Points on a hilly landscape, in no order, each with its height.
From any point a ball rolls to the lowest of the 3 points nearest to it. It stops when none of these is lower. Distance is the straight distance between rows; heights are no part of it.
ner height 466: -16 -18 -3 4 -5 -7 4 10 -5
Bib height 367: -20 -34 -6 4 -12 -14 6 24 -5
tomir height 686: 17 27 1 -17 8 13 -16 14 -22
zumun height 638: -13 -9 0 5 -2 -2 3 5 -4
Rira height 540: 29 36 2 -20 10 18 -15 -3 -12
lezil height 478: -12 -14 -2 7 -6 -8 6 -9 5
nipe height 511: 15 20 6 6 9 5 9 -40 39
vip height 317: -14 -33 -7 11 -16 -20 7 -8 6
tuz height 549: -14 -16 -3 7 -5 -7 5 -1 1
devas height 577: 14 19 4 5 10 7 6 -33 29
fitem height 368: 5 13 2 -10 6 7 -10 24 -21
tad height 398: 13 19 6 4 11 10 3 -25 18
maduf height 530: -2 5 1 4 4 4 3 -6 1
zul height 248: -3 4 1 -5 4 4 -7 26 -18
Sig height 588: 2 6 3 7 3 2 7 -28 19
bap height 535: -18 -29 -2 1 -9 -9 5 42 -9
mopi height 467: -6 -10 -2 10 -6 -8 9 -24 17
vineb height 608: 9 18 3 -9 8 11 -11 8 -16
Fovi height 330: 3 6 1 -13 1 3 -12 45 -26
Keban height 151: -1 8 2 0 6 6 -1 2 -7
Zum height 410: 25 34 6 -9 13 18 -10 -15 1
dav height 441: 10 20 5 -1 11 11 -3 -11 1
pid height 461: -18 -21 -2 1 -7 -6 3 31 -10
deg height 513: -3 -2 1 9 -2 -3 7 -23 13
ves height 325: 11 11 3 9 4 1 11 -37 36
Fef height 590: 18 27 4 -11 10 13 -12 2 -14
safa height 299: 18 26 6 -3 12 14 -4 -15 5
sabu height 252: -14 -25 -6 10 -12 -15 7 -10 6
remip height 468: 24 32 4 -13 12 17 -12 -7 -6
levo height 528: -10 -10 -1 7 -3 -4 5 -7 3
panut height 327: -12 -30 -7 12 -16 -20 7 -18 9
Damo height 553: -7 -5 -1 8 -2 -3 7 -17 9
kupu height 101: 6 4 2 10 -1 -3 11 -39 32
Vuma height 683: 8 18 4 -6 9 10 -6 0 -10
zibob height 260: -1 -5 1 -11 -2 1 -6 61 -23
Goga height 617: 27 34 0 -24 7 16 -19 5 -20
Nivi height 454: -19 -40 -8 6 -17 -21 6 12 -1
zele height 334: -8 -12 -1 -6 -3 -1 -2 57 -18
Neti height 452: -16 -46 -10 10 -21 -28 4 -1 2
muba height 659: 4 12 4 3 9 8 1 -15 6
vov height 505: 17 23 6 3 12 12 4 -30 25
Duze height 708: 18 25 0 -21 5 12 -17 19 -26
sizo height 424: -10 -14 -3 10 -8 -10 7 -17 10
menin height 384: -8 -20 -4 11 -13 -14 7 -21 12
Kazin height 429: -18 -40 -9 8 -18 -23 5 4 1
tobuf height 377: -17 -31 -6 7 -14 -16 5 0 2
bemif height 427: -18 -32 -7 6 -13 -15 7 8 0
Ranum height 32: 13 22 6 0 11 12 -1 -19 8
dafu height 661: -11 -7 -1 1 0 -1 0 15 -9
mig height 249: 0 -3 1 11 -3 -7 11 -36 27
roz height 453: 0 9 2 -4 6 6 -7 13 -13
fopu height 635: 30 39 -1 -30 5 17 -20 4 -21
lanaz height 685: 4 11 3 6 6 6 3 -20 11
gon height 451: -15 -22 0 -2 -6 -6 3 50 -14
minev height 109: -20 -24 -4 4 -9 -9 4 20 -6
tufem height 422: -8 -5 -1 -4 1 0 -4 31 -15
Tiv height 382: -8 -7 0 -5 -1 -1 -3 45 -20
namo height 525: 14 23 6 -6 12 14 -6 -7 -5
foge height 536: 8 14 3 5 7 6 7 -29 21

Two balls start at each pair of points below. Name the first point that both come to, or write never.
dafu, vineb -> never
Zum, devas -> Ranum
namo, tomir -> safa

For each start below, name every point that the ball comes to, in order.
bap -> Bib, minev
zumun -> ner, minev
gon -> zele, zibob

Where does a ball stop that starts at each point below?
Goga -> Ranum
Sig -> sabu
bemif -> sabu
vov -> Ranum
